Points on a hilly landscape, in no order, each with its height.
From any point a ball rolls to the lowest of the 2 points nearest to it. It stops when none of these is lower. Distance is the straight distance between rows; heights are no part of it.
tav height 487: [153 140 153 119 118 168 129 151 135 176  78  82 180 118  91 144 140 177
 113 129 149 120  90 118 143 141 118 155 129 177 105 149  69 162 116 149
 104 110 135 135 105 124 108 126 144 127  97 148 116 144 149 115 141 113
 119 176 116]
diri height 737: [170 124 117 217 138 169 102  99 101 204 127  85 138  78 163 163 204 137
 100 177 144 125 106 106 136 198 165 129  98 140 134 147 156 123 125 119
 144 126 141 165  82  52 177 118 172 124 162 110  88 142  87 146 134 190
 125  91 138]
teze height 616: [ 81  67 149 141 152  94 155 140 105 107 143 131  27 142 133 113 128  51
  96 144 133 109 110 100 139 152  91  37 133 131 106 158 164 118  97  58
 122 213 128 118  90 145 157 130  99 124 125  93 108  96  96  99 146 138
 120  88 148]
bog height 185: [115 134 182 100 114 123 138 141 124 113 137 133 136 183  76 129 116 172
 135  89 133  98 125 139 120  74 147 145 155 102 149 136  72 109 158 148
  86  87 139  92 131 130 114  88  84 157  96 170 130 119 131  91 129 110
 130 169 124]
Nule height 521: [ 50 119 107 164 140  91 129 103 104 139 136 154 148 123 144 138 147  83
 183 117 133 146  83 144 133 150 106 128 113 121 156 138 145 169 122 148
 126 117 161 111 159 166  99 152 186 115 157 139  89  93 152 137 118 167
 141 118 105]
Kodob height 261: [174 129 114 145 109 190  90 127 141 116  57 105 219 117 127 128 107 145
 119 146 128 148 150 181 143 103 108 134 137 179 111  91 100 157 171 115
 144 130 123 154 138 137 134 110 154 116 174 121 183 153 119 170  97  94
 124 164 148]
dekep height 334: [127 123 118 126 118 162 116 160 168 139  81 120 188 176 112 125 100 129
 106 127 100 139 161 193 135  78 107 141 125 158 108 110 109 175 164 103
 146 117 130 142 130 165 110 104 139 130 137 146 176 110 147 129  94  71
 120 174 162]
sugi height 832: [157 144 151 115 140 153 121 125 159 154 119 114 162 140 125  92 111 145
 143 133 101 115 128 136 141 130 129 156 153 168 123 115 122 143 156 145
 120 104 154 102 163 110 156 131 132 115 163 128 159 151 151 169 126 100
 147 141 156]
zuga height 622: [130 120  97 189 141 132 174 144 101 171  93  99  84 108 174 125 153 101
  90 150  95 135 122 106 142 165 125  94 112 133  99 163 146 137 142 111
 135 162  97 121  71 138 164 151 152 131 135  99  90 129  80 147 122 147
 104 122 170]
vupi height 363: [126 127 170  79 132 107 135 186 136 162 136  84 138 165 106 158 152 174
  81  96 172  89 116 103  95  92 131 137 101 108 117 142  74  89 114 165
 133 114 129 129 115  31 104 128  66 158  77 128  96 132 104  73 154 169
 157 143 124]
zuk height 395: [101 127  95 122  99 134 104 121 130 104 110 171 215 160 117 141 117  91
 130 120 140 138 150 214 125  69  92 154 131 128 153  86 103 150 156 125
 149 120 153 155 148 143  85 115 146 122 157 162 168 112 151 106  88 116
 138 172 146]
bufo height 590: [119  93 124 124 141 121 153 123 123  96 126 138  81 183 118 100 108 156
 137  99 140 122 141 120 108  97 101 124 161 139  96 140 110  87 104  87
  92 165 115 136 152 151 149 134  79 146 107 101 143 122  90 102 164 127
 135 132 134]
zabut height 101: [105 133 148 125 141 116  93 119 152 156 136 123 153 127 142 129 136 102
 115 139 114 121 129 156 151 119 130 151 115 114 166 120 122 146 135 167
 135  74 145 107 109 103  93 135 153 102 171 181 102 121 154 141  98 143
 112 141 123]
mafen height 715: [ 59  97 112 173 181 114 131 100 121 177 114 120 137 122 103 134 144 122
 153  98 164 146  58 161 132 163 137 132 117 156 130 174 130 189 112 119
 157 164 141 140 140 143 127  87 146  76 112  92 102  57 144 152 164 159
 186 124 110]
kanu height 495: [ 82  92 131 126  99 103 112  87 110  65 176 177  46 167 115 102 108 123
 124  93 128 126 131  99 100  65 146 128 174  83 140 131 166 117 121 129
  78 150 119 106 144 179 103  86  73 140  86 128 145 107 120 109 157 129
 129 108 107]
Bop height 280: [164 159 167  76 127 129 119 112 118 122 173 122 136 106  93 147 122 142
 125 119 164 123 133 112 114 110 167 143 164 116 147 111 113 112 142 178
 127  93 126 120 111  96  70  95  99 117 108 159 114 171 150 125 127 163
 131 151  95]
depi height 213: [ 88 157 151 110 135 116 109 155 204 140 101 114 153 160  90  92 118 162
 150  89 135  88 118 105 123 123 109 105 116 131 107  96  79  94 162  94
 136 148 155 102 193  98 169 133 113 145 104  95 199 137 121 129 123  68
 166 127 156]
kego height 301: [ 79 107 113 163 168 115 156 127 153 109  97 117  99 229 139 113 116 122
 153 115  86 156 147 181  94  75  97 115 144 138 115 184 124 169 123  99
 110 127 139 126 150 201 170 142 138 154 138 112 113  48 119 153 115 102
 113 129 149]
dapi height 807: [142 158 186 134 102 173 136  92 142 170 113 123 194 100 145  92 132 165
 152 128 113  96  98  88 162 174 130 141 161 162 147  92 133 134 154 148
  82  83 140  67 167 134 115 121 154 102 152 168 162 145 162 174 104  90
 142 134 113]
Nomus height 382: [123 152 152 108 102 134 145 130 134 100 135 157 146 170 102 145 136 126
 146 111 156 106  98 174  96  71 119 110 138  93 135 152 101 112  99 180
  70  89 156 135 145 135  81 141 109 154 122 175  63 140 142  90 156 123
  86 156 103]
Vabo height 220: [212 116 139 130 126 160 140 112 133 108 203 103  74  93 121 119  97 153
 113 141 101  98 174  80 116 140 168 140 145 127 126 101 158  68 167 105
 142 123  97 123 130  99 161  90 127 139 132 159 152 158 150 138 119 186
 149 110 154]
meso height 544: [104  98  75 174 110 157  86 119 118 112 136 179 176 140 169 139 133  71
 177 136 117 161 125 184 137  99 106 133 122 150 162 131 157 175 130 153
 150 116 171 101 152 166 123 147 188 122 193  97 144  99 140 175  90 134
 121 123 125]
Muve height 567: [113  95 142 153 149 139 187 158  76 115 100 120  62 123 162 111 140  83
  88 129  97 123  96  87 152 155 121  83 132 129 102 158 187 101 118  78
 114 182 113  99  72 145 170 135 125 116 121 100  62 128  93 109 135 146
 108 113 173]
lak height 568: [107 112  88 135 140 118 129  97  88 124 151 163 154  75 117 143 140  74
 168 143 142 170 113 149 151 153 122 150 119 138 147 133 152 156  92 147
 152 121 135 142 114 138  96 126 153  98 146 138 112 121 149 131 147 161
 129 134  79]
suri height 262: [122 148 134  85 129 169 120 125  85  78 159 178 170 121  79 103 121 116
 151 128 171 119 142 173 100  81 121 138 185 142 142  79 114 115 141 148
 144 114 148 143 150 131  72  96 122 121 131 144 164 145 142 125 107 133
 129 158 127]
saf height 854: [145 100 173 120 133 166 108 123 163 165 117 108 128 158  91  83  97 185
 149  92  97 112 100 102 121 127 151 157 141 154 120 119  95 115 167 122
 117 111 136 104 190 114 168  88  88 136 114 138 171 141 135 153 140  92
 164 168 157]
lol height 100: [133 130 102 136  94 144 124 116 116 122  91 152 202  91 130 140 121 129
 140 150 159 169 143 155 148 137 115 140 113 160 127 100 110 152 132 150
 136 132 145 137 107 159  90 115 166 120 132 148 126 143 141 119 102  91
  70 134  95]
Monif height 607: [100  92 108 142 147  90 138 113 103 118 170 154  68 124 146 122 122  78
 102 149 116 150 123 121 124 138 100  96 122 115 136 149 179 117 111  97
 144 166 104 118 118 145 132 125 106 126 143  99 101  97 118 145 131 145
 144  83 134]
nusuv height 201: [181 114 150 129 152 165 143 121 122 140 179  92  59 157 174 129 135 122
  54 150  91 130 157 100 109 108 171 134 146 105 111 162 174  53 138 110
 101 110  94 134  66 113 123  77  77 136 134 152 104 130 117 114 140 188
 113 126 143]
roler height 774: [177 128 108 164 136 157 117 105 127 167 155 117 103  77 162 139 156  87
 123 170 115 149 131 126 147 168 157 132  95 140 134 140 190 113 121 103
 142 130 129 147  95  58 165 129 147 113 183 113 127 154 124 160 118 200
 143  64 150]
dima height 439: [ 93 108  88 160 102 107 125  88 114 120 104 151 101  74 114 100 127 128
 133 138  97 152 128 100 158 175 138 125 116 160 107 116 160 189 129 119
 148 146 103 118 113 199 133  91 179  78 110 118 175 109 131 174 130  84
 129 151 123]
Tino height 377: [ 86 109  89 133 156  92 135 149 142 123 147 145 108 191 147 131 131  73
 141 134 110 140 132 179 112  84  86  93 122 111 137 148 141 139 133 125
 127 134 140 117 163 159 147 176 139 140 156  83 109  75 126 139 112 137
 124 101 147]
Kevan height 443: [ 71 116  91 152  72 129 110 112 143 104  93 147 238 138 140 148 143  84
 145  91 145 140  99 205 119 109  83 122 108 127 144  95 104 168 122 150
 138 122 179 148 162 128  84 132 196 126 154 136 147 127 131  91  96 100
 115 138  97]
dof height 424: [179 166 133  96 112 131 146  92  68  85 166 145 108  50 130 129 105 133
 137 129 159 105 134  81 130 162 127 126 162 138 128 110 156 100  84 128
 127 153 100 141 129 130 116 136 132 123 125 134 115 195 147 107 124 164
 109 125  92]
dun height 794: [190 139 100 140 120 143 114  97 124 124 158 159  84  77 155 111 126  94
 137 162  93 146 145 136 144 135 118 111 122 141 120 138 188 123 107 119
 156 128  89 125 102 119 150 161 158 114 187 122 117 159 123 156  78 187
 127  85 125]
tilef height 104: [226 162 167  89 143 160  85 147 127 112 169 125 135 123 116 149 108 116
 145 158 133 132 176 147 128  85 152 127 162 131 157 106 129 126 150 149
 150  95 127 153 125  87 127 123 115 142 168 126 146 172 147 168 104 164
 131 131 179]
vul height 349: [147 166 152 126 124 136 126 114 124 125 185 123  79 115 181 101 111 127
 109 127  99 124 132  87 136 117 182 145 156  86 153 120 188  74 148 135
 101 122 109  64 125 130 105 116  80 138 131 129 135 144 107 165 129 171
 133  95 106]
nure height 197: [154 119 165 117 132 142 152 136 138 167 134  92 108 130 142 136 135 152
 115 129 124 112 134 107 118 124 151 146 134 107 142 147 120  90 144 152
 116  91 117 108 115  86 120 120  80 135 131 149 104 152 129 135 139 148
 144 156 131]
buvuf height 466: [124 121  93 165 166 147 104 121 127 166 105 148 146 119 150 136 144 100
 157 145  80 172 108 160 153 144 134 125 124 154 145 148 154 200 117 145
 131 111 131  98  96 152 147 135 196 126 194  86 124  98 132 186 100 152
 116  91 127]
luv height 200: [148 125 139 117 153 137 108 100 119 147 156 143 102 134 150 118 133  88
 121 144  89 178 132 140 140 149 164 158 134 115 153 150 168 145 129 148
 136  89 114  97  75 130  85 122 138 109 146 175 111 111 156 144 137 171
 123 122  99]
gokuz height 556: [ 79  66 119 136 138  78 143 103 116  98 174 144  51 176 134 124 132  87
 120 117 130 141 119 112 115 105 102  92 120  89 132 136 156 104  90 107
  94 170 110 133 128 163  96  83  72 138 108 104 105  67 105 105 167 125
 122 105 128]
giku height 183: [159 116  81 135 127 161 109 162 119  87  80 156 194 111 106 138 118 119
 134 139 151 173 142 189 128 101 104 120 124 167 117 106  94 166 141 125
 159 151 136 178 118 156 109 119 140 123 139 101 164 149 120  96 126  99
  94 141 123]
Bep height 504: [ 81 115 137 106 111 109 187 136  75  80 114 115  73 133 153 122 128 140
  95 116 129 120 111  58 144 159 116  99 137 124  90 132 132  81 102  92
  94 187 118 122  91 153 121 146  96 121  85 120  95 129  92  76 176 114
 107 130 124]
sasos height 279: [154 168 179  81 124  99 131 171 170 107 125 132 117 187 135 139 110 131
  90 137  82 102 191 123 103  79 133 131 135  77 124 115 113 104 178 119
 117  93 119 130 130 135 121 140 111 158 118 168 126 124 137 111  82  85
 120 139 152]
fozip height 436: [134 120  59 142 126 101 152 182 133 146  92 110 124 126 130 147 149 114
  97 155 130 166 187 138 131 142 130 101  76 115  88 121 123 139 137  97
 149 166 111 168  79 129 144 161 143 130 101  77 127 129  83 111 122  93
 105 107 161]
fabe height 749: [ 38  85 114 159 140  86 127  84 136 146 122 119 150 105 106 112 128 128
 157  95 124 146  65 116 154 188 138 145 119 151 154 120 140 188 123 126
 153 132 128 102 143 147 120  89 162  86 111 143 158  65 148 168 153 109
 155 150 109]
bodu height 625: [166 126 105 174 106 147 139 175 131 182  99  56 155  82 148 156 190 160
  95 176 146 104 142  82 128 147 145 148 105 132  99 144 113 136 142 156
 133 101 130 172  92  83 128 146 127 165 108 128  74 147 113 111 130 132
 102 122 137]
ven height 89: [128 153 180 101 135 166 107 133 152 124 128 145 119 194 116  98 125 154
 154 119 104  94 118 176 114  65 116 137 164 113 144 155  75 135 134 135
  85  92 153 105 146 111 140 126 104 149 138 138 127 136 130 126 120 126
 125 144 143]
Letut height 274: [180 137 126 129 140 144 121  66 109 135 147 145  43 130 139 130 118 111
 107 157  89 167 138 110 121 150 168 158 137 134 111 164 174 113  98 107
 121 109  81 139  60 153 107  59 126 110 128 196 125 119 151 113 139 159
 115 138 115]
vomed height 623: [171 116 123 100 141 151 142 122 112 115 143 144  63 168 104 118  87 156
 116 125 123 139 157 164  90  86 130 138 157 144 112 174 113 105  93 108
 114 134  99 160 110 153 136 103  91 139  94 145 121 126 127 110 166 132
 127 172 136]
Ziga height 877: [ 95 101 179 128 127 131 127  87 133 149 109 118 131 158  96  99 118 194
 172  53 105 113  69 107 115 113 154 163 156 144 134 139  97 124 104 120
  81 114 126  83 186 146 144  92  83 132  90 160 137 113 124 104 163  85
 139 161 118]
rim height 228: [214 169 172 107 112 186 114 102 111 105 116 138 134  69 147 102 123 149
 149 141 122  78 130 114 130 155 114 108 162 156 121 123 149 128 101 147
 104 102  87 145 138 158 166 192 161 132 166 132 118 169 158 171 107 120
  88 105 133]
Razu height 677: [ 80  77 103 174 177 105 116 122 159 193 124 106 123 164 104 139 123 111
 113 123 123 152 105 141 136 153 132 148 101 117 126 154 126 186 126 109
 155 133 121 136 117 131 146  76 129 108 130 104 153  46 150 169 145 120
 185 140 157]
lakuz height 173: [138 152 116 108 140 126 103 158 161 106 114 140 171 128  86 117 111 131
 148 132 147 118 158 138 142 104 118 125 129 146 125  78 110 111 153 122
 170 158 146 119 165 117 153 128 121 141 132  82 201 139 116 131 126  95
 180 117 134]
vegad height 302: [149 122 157 104 147 120 118 104 104 128 167 144  40 151 165 124 146  89
  58 158 110 159 141 130 123 129 169 140 127  67 122 161 193 106 106 114
 104 114  78 133  69 151  87  79  83 123 120 151  96 111 140 123 125 191
 121  85 102]
gutuk height 380: [ 91 102  83 149 117 112 117  82 111  97 134 159 110 110 110 103 105 115
 167 137 121 135 120 122 136 162  89 126 129 160 108 136 143 142 127 122
 165 161 128 125 155 153 168 133 143  97 125 105 168 119 139 148 127 123
 161 143 130]
tup height 778: [ 61 145 143 137 110 118 118  98 127 152 111 122 161  76 138  90 121 147
 151 112 105 130  98  83 161 184 144 169 125 145 147  95 146 158 139 130
 123 112 134  69 163 134 111 122 161  91 125 163 163 123 161 155 129  93
 144 139  97]
Futid height 184: [164 161 142  89 119 155  55 131  97  76 169 177 160 109 123 105 107  84
 147 155 148 117 167 160 121  90 135 115 166 135 160  65 156 127 144 155
 163 105 145 120 136 122  93 116 119 134 187 117 174 171 140 151  89 161
 124 131 140]
kogis height 269: [146 154 112 102 130 131 173 152 112  75 120 147 104 136 132 128 128 127
 145 145 101 119 178 127 103 106  76  90 141 121  83 109 121  96 129 118
 136 166 116 146 144 150 149 177 115 144 127 102 132 134 118 112 118 108
 109 112 119]
kab height 273: [178 123 147 139 115 146 148 124 118 104 184 115  72  90 195 109  98 128
  79 152  95 111 151  65 137 166 165 121 127 118 114 107 205  48 152  90
 109 116  87 113 112 125 141 116 118 136 124 140 135 165 122 147 118 170
 131  76 125]
Lafu height 336: [151 146 158 132 107 135 138 143 155 121 123 127  90 169 157 117  92 157
 119 108  68 100 155  82 126 117 159 149 152  96 134 119 155 107 190 110
  75  92 102  82 140 140 134 132 110 137 133 153 139 114 130 137 119  84
 134 134 147]
gesel height 650: [134 146 153 149 133 150 138  67  94 172 159 109 113  69 153 147 188 120
 118 146 149  95  73  87 141 197 143 134 146 125 146 154 155 100  58 136
 131 127 122 124 116  65 133 122 119  84 132 123  87 164 126 130 177 178
 127 106  91]
Zuvuz height 383: [165 158 105 165 131 173 114 113 113 131 117 141 121  98 144 128 123 137
 149 163  99 146 108 180 147 129 110 115 149 165 102 153 123 178 117 147
 113 110 105 125 100 161 157 161 174 123 166 104 135 132 124 172 107 101
  90 123 132]
tuboz height 450: [ 50 139  86 152 155  80 150 117 105 119 136 124 119 169 162 164 174  86
 159 118 123 140  86 147 119 127  87  88 131 103 138 165 147 162 111 127
  97 131 149 116 144 169 137 182 177 137 150 107  55  72 129 124 119 137
 121  75 139]
duvov height 205: [128 137 118 140 125  95 130 145 137 177 111 114 142 118 149 152 144 101
 110 144 106 157 146 133 147 149 129 137  87  88 140 132 129 140 131 152
 140 104 129 126 122 116 117 172 140 149 148 144  69 127 127 121  91 105
 101  95 112]
sop height 692: [154 130 141 174 154 166 112 113 130 211 127  54 119 102 166 176 189 149
  84 154 143 119  87  98 124 175 160 136 138 135 141 174 145 109  94 133
 114 105 125 146 110  47 142 120 120 110 128 143  83 133 109 130 168 175
 135 130 124]
lomu height 577: [102 115  93 121 100  75 151 152 143 138  99 111 165  85 124 147 138 150
 119 112 165 151 167  84 143 168 149 146  65 131 120  86 121 134 154 126
 169 171 133 162 117  99 131 137 150 124  86 109 158 148 108 123 125  82
 153 120 132]
sapug height 202: [ 87 117 142 142 152 130 136 131 135 131 114 120 102 191 147 116 113 144
 158 105  98 127 105 171 129  94 124 136 173 132 150 164 125 142 122 122
  89 117 121  89 162 146 144 140 104 137 149 138 104  82 133 143 161 108
 109 144 126]
bibi height 335: [143 149 170  71 123  93  98 130 129 143 162 125 193  85 120 163 139 107
 133 136 196 127 148 103 119 140 167 154 118  92 173  86 105 113 116 180
 138  91 144 131 108  84  52 104 112 140 120 176  91 168 140 105  93 171
 102 113 104]
foga height 601: [122 106 121 129 118 102 118 167 167 158 137 105 142 121 117 156 124 122
 114 117 145 137 151 111 135 136 169 165  69 121 146  92 124 147 155 127
 177 123 138 130 124  69 118 126 118 133 136 137 139 124 122 131 128 122
 164 137 141]
duk height 364: [202 168 172  90 120 162 154 168 117 100 115 122 125 120 111 142 132 167
 122 142 162 103 147 112  98 111 118 121 172 133 118 133  99  98 120 151
 100 131 120 149 139 126 124 158 110 156 123 133 111 159 140 121 144 116
 103 137 125]
Tika height 430: [ 92 127 146 121 103 116  92  77 120  83 177 154  52 154 150 103 118 126
 117  91 114 128 120 114 134  98 191 155 168  67 165 148 190 123 133 131
  77 107 104  57 137 150  95  86  58 114 119 141 132 120 135 140 145 182
 128  80  91]
gosap height 366: [108 117 111 173 191 125 149 176 177 162  68 103 130 202 124 154 128 144
 129 127 111 162 116 191 109  96 114 103 101 133  90 181  88 189 148  97
 131 130 103 129 120 160 188 145 144 127 129 103  94  57 114 130 126 104
 125 118 155]
fot height 327: [112 127 116 105 113 141 148 118 105 100 130 177 162 141  90 129 124 107
 152 119 158 139 100 166 125  91 110 136 147 132 128 118 112 136 106 151
 118 103 160 145 152 142  68 115 136 136 110 173 109 142 165  98 140 122
 126 181  99]
dobo height 456: [162 160 146  87 102 120 179 145  57  75 144 115 114  79 145 126 114 153
 107 114 151  93 118  50 134 163 132 110 161 124 103 111 145  55 108 109
 113 163 101 132 112 127 122 148 106 137  87 118  89 177 100  94 146 136
 103 120 131]
Masaf height 121: [168 126 138 126 149 130 123 159 143 129 151 138 110 131  85 111  89 148
 136 129 135 112 136 130 106 112 101 122 131 156  97 132 101 113 136 116
 147 154 137 146 170 100 170 133  84 125 130  80 184 164 124 157 136 136
 169 132 173]
dinud height 475: [148 116  88 158 126 111 153 194 179 136 107  72 134 143 126 124 130 141
  98 137 143 124 164 128 122 125 115  99  91 141  78 126 105 100 161 106
 153 172 114 168 125 128 171 154 137 148  93  66 174 110  89 123 143 114
 155 118 171]
vide height 312: [157 164  80 139 105 161 147 133 109  89  89 162 122 116 140 117 134 144
 154 152 100 134 149 155 129 121  87  81 132 160  86 138 122 153 130 147
 130 154 125 173 134 178 153 192 173 137 129  87 119 138  97 138 119  96
  68 131 116]
fivu height 193: [121 141 135 104 103 158 125 110  96 112 118 141 219  70  84 132 127 158
 136 110 183 150 124 111 133 151 130 161 138 175 139  81  87 150 112 143
 136 127 155 151 127 119  86  92 153 109 102 145 160 164 155 121 140  99
 112 174  87]
rafab height 392: [182 168 142  97 106 155 116  56  92  92 170 163  85  57 122 103  85 133
 142 135 114 143 121  96 133 152 149 142 182 148 133 120 170 109 113 121
 109 113 101 114 126 158 118 100 142  89 116 182 142 164 156 133 132 166
 123 129  83]
minet height 252: [121 152 137  69 133 132 123 147 118 132 143 116 178  72  78 144 127 171
 143  94 195 109 101  85 141 159 150 154 104 140 158  93  79 115 104 145
 154 133 165 138 147  90  91 107 110 120  91 138 154 170 157 105 153 138
 148 171  95]
puge height 553: [110 115 144 108 139 132 168 163 103  75 142 116  79 157 133 106 131 143
 115 100 160  96  86 104 133 117  95  77 137 124 116 161 109  75  91 107
  77 178 134 109 120 107 139 146  62 148  94  76 101 133  71  79 169 139
 125 114 131]
Mago height 267: [ 78 138 183 120 108  80 121 112 131 109 138 160 136 143 125 137 101 122
 102  98 116 114 125 122 128 109 137 144 130  83 174 109 107 121 143 140
 121  87 146  99 143 142  95 113 123 129  83 189 149 110 148  97 118 105
 133 167 105]
por height 315: [ 46 136 143 104 104  52  92 102 143  66 155 173 156 134 119 135 144  83
 109  84 138 125 129 134 122 148 130 114  99  61 157  90 112 125 161 137
 158 128 174 133 137 123  98 105 145 132  88 181 167 109 146  71 112  90
 149 124  96]
zeze height 608: [ 86 136 119 143 145 124 118  86  99 167 129 132 126  73 131 130 146 121
 159 121 160 133  81 104 161 190 134 150 134 138 149 141 146 147  81 155
 151 142 147 121 129  91 113 140 154  99 143 125 110 138 134 146 171 155
 156 107 104]
bokog height 286: [ 83 152 117 168 133  70 136 161 120 178  94 105 158 153 170 157 166 102
  96 126 117 132 120 127 135 155 127  93  67  87 136 153  99 151 135 130
 145 116 125 134 106  92 168 191 164 164 151 118  45 116  77 117  93  98
 101  84 144]
tonuf height 501: [131 135 100 141 154 122 112 184 198 143  90  94 158 145  80 124  97 170
 131 135 159 134 124 148 126 131 119 124  82 162  84 118  73 141 120 116
 165 186 141 173 144 117 165 146 131 128  94  48 199 149 103  94 168 109
 164 124 147]
banan height 303: [207 165 188 103 101 175 144 118  93  95 142 101 122  72 141 133 139 190
 118 126 149  57 118  94 113 140 133  95 179 120 120 117 139  68 103 158
  88 113  96 143 151 128 133 166 109 145 142 113 129 176 136 152 143 151
 100 105 139]
pup height 581: [112 115 105 168 121 114 135 152 153 207 101  71 184  82 157 161 164 156
 125 150 162 132 111 111 153 176 166 173  55 135 120 140 119 139 156 150
 150 110 135 161  95  77 136 128 149 137 101 126 103 147 119 113 139 122
 137 141 114]
Fuz height 535: [119 106  95 139 119 138 136 144 152 189  82  76 198  95 138 155 130 161
 128 113 151 141  91 143 154 153 144 150  82 156 128 137  99 185 125 149
 125 100 131 116  86 116 138 113 180 111 102 145 123 128 116 143 123  85
 118 176 117]
zuti height 898: [ 61  99 144 127 119 116 126 114 157  94  94 143 114 185  98  92 120 162
 172  60 107  99 107 113 129  83 121 133 145 128 133 123 111 122 121  82
  85 138 158  97 188 178 158 113 122 141  97 145 175  80 129 100 129  59
 133 143 126]
rur height 309: [123 124 148 101 135 123 105 154 127 148 132 108 146 119  92 155 168 183
 127 109 187  99  75 128 104 151 129 151 102 133 129 134  77 122  87 166
 164 122 142 152 136  66 102 115  81 132 104 101 124 153 126  91 177 169
 165 155 120]
pako height 499: [ 78 132  92 140 122 111 165 111 120 142  84 134 122  80 139 121 137 148
 150 126 124 139 116 106 163 184 135  98  98 150 122 126 133 168 134 131
 128 151 107 130 111 174 115 146 177 109 108 123 115 124 120 151 128 103
 107 130 110]
Fupef height 815: [139 145 102 130 121 139 121 100 105  90 157 176  78 124 165 102 126  85
 143 138  85 123 121 182 113 107 102  87 161 135 138 164 175 117  89 137
 114 126 108 127 124 155 160 162 157 133 202 102  94 126 139 149 112 172
  90 100 133]
pidan height 352: [175 118 101 130 147 122 101 177 155 134  95 121 161 167 128 156 127  89
 130 160 111 169 162 204 132  77 109 121  70 121 149 113 106 156 155 131
 153 123 147 130 127  97 165 184 123 165 164  94 111 130 123 107  95  96
 114 107 143]
murut height 435: [140 132 153 103 122 147 147 144 134 140  99 109 133 167 101 146 140 184
 131 101 154  91  79 147 107 116 113 152 138 145 138 162  65 141  78 153
  67  99 146 146 123 140 100 140  99 147  99 160  77 130 145  85 161 123
 103 171  83]
Sivif height 226: [133 135 137  96 131 113 143 144 123  93 153 169  87 166 117 116 120 122
  99 146 108 131 199  85 107 103 124 129 144  97 108 106 141 100 145 107
 132 157 107 147 125 178 126 112  93 136 111 117 151 117 139 128 120 110
 150 118 142]
Loba height 338: [ 64 118 115 139 111  86 104 103 135  98 151 171 108 129 128  88 116 105
 173 136 127 122 149  90 122 151 103  98 140 133 127 102 160 114 140 101
 158 173 135  95 186 160 146 154 128 119 122  83 210  94 126 150 123 107
 171  88 114]
dul height 350: [ 78 144 164  70 101  68 112 130 123  80 145 153 179  99  96 155 121 100
 112 110 172 119 132 116 118 131 144 129 115  48 172  71 114 106 131 142
 170 121 172 125 127 114  58 125 106 136  94 192 116 143 139  81  87 150
 103 131  95]
guzu height 488: [ 94 109  78 169 113 171 109 104 141 122 111 161 197 145 145 122 139 109
 157 107 129 145  82 193 128 103  61 136 140 154 136 119 120 190  99 152
 130 112 167 133 191 139 102 119 194 112 163 124 143 101 143 157 128 122
 145 153 128]
Remu height 353: [125 122 105 155 147  98 146 188 174 188  64  79 155 177 128 160 139 130
  85 136 120 131 148 163 125 113 119 118  86 117 108 168  93 158 136 114
 134 107 112 129  97 112 173 165 165 154 121 120  69 106  99 106 110  86
 105 137 156]
gagir height 79: [191 132 171 120 141 155 146 162 140 163 151  79 110 144 179 153 141 129
  57 164 102 102 148 104 128 102 169 126 121  82 127 143 144  65 155 145
  99  82 109 110  92  97 105 124  86 167 126 176  56 135 126 115 114 158
 106 120 142]
Tusiv height 316: [156 135 121  93 142 101 132 174 179 119  99 128 163 184 112 154 114  99
 114 139 117 139 210 156 114  73 127 126  88  95 124 113 102 133 177 123
 163 123 148 137 130 128 135 175 126 149 131 141 153 107 133 105  82  82
 121 124 163]
nad height 393: [170 104  68 124 123 110 111 173 129 129  87 149 152 124 123 169 142  93
 133 167 105 205 192 181 145 126 132 109  70 129 121 132 126 155 148 120
 168 165 124 167 106 140 135 140 133 144 147 115  98 121 106 107 100  97
  99 113 146]
topun height 288: [ 51 119 101 128 130  78 132 127 153  99 142 133 124 152 100 106 147 102
 185 123 155 116 125 128 121 116  89  94 123 112 123 115 117  92 109 111
 122 174 167 142 192 124 129 144 122 117 107  71 163 106 134 129 150 116
 164 116 125]
muma height 245: [ 62 148 129 118 144  71 127 159 179 126 138 133 148 141  91 117 139 150
 147  88 159  75 119 102 117 142 107 117  85  97 141 111  68  99 134 115
 140 152 167 115 167  78 144 155 124 128 102 100 159 118 127  98 136 119
 148  93 122]
Fufut height 545: [135 148 101 138 112 119 154 149 120 155  87  98 141  74 130 122 149 171
 148 140 148 129 116 103 148 175 125 129  98 163  94 128 103 147 145 125
 149 166 116 170 112 132 144 157 172 135 101 103 133 163  94 130 147  97
 130 156 132]
vavig height 635: [ 95  75 138 129 153  88 108 131 162 180 165 118  90 168 118 132 131 111
 115 134 124 140 147 130 126 112 146 161 108  96 151 111 118 148 153 126
 174 118 136 126 135 101 125  96  92 104 133 111 178 104 145 167 127 139
 179 131 152]
pob height 339: [156 119 138 128 126 157 120  42  93 131 153 127  52 123 138 100 101 139
 143 117 116 147 101 126 131 152 153 149 173 150 146 157 168 126  75 104
  93 114  94 109 107 150 149  84 129  88 136 166 122 125 141 135 150 174
 136 147  98]
podel height 176: [185 120 121 110 113 133 152 140 116  97 158 118  88 122 110 125  64 152
 108 141 112 124 183  91  95 106 114 141 153 150  86 123 144  87 159  99
 144 147  94 160 134 119 167 119  94 129 125 130 166 140 130 124 129 146
 154 134 162]
dapov height 168: [252 153 140 105 110 179  99 121 126  96 137 131 121  85 122 131  90 139
 148 154 132  92 186 127 111 132 114 127 156 149 124  97 157 135 131 138
 135 117 111 160 126 113 156 135 142 128 177 137 155 181 132 174  91 140
 103 110 172]

Where does a ball stop that starts at each point below?
pup -> tilef
saf -> Masaf
foga -> Masaf

Call two points neighbours if one is among the 2 nearest of the other. Go from one point of each pair to the other, from neighbour to neighbour, staying as low as possible. Name the highest point that can't be avoided.
Muve, sasos -> teze
lol, zabut -> vupi
ven, zabut -> dul
gagir, zabut -> vegad
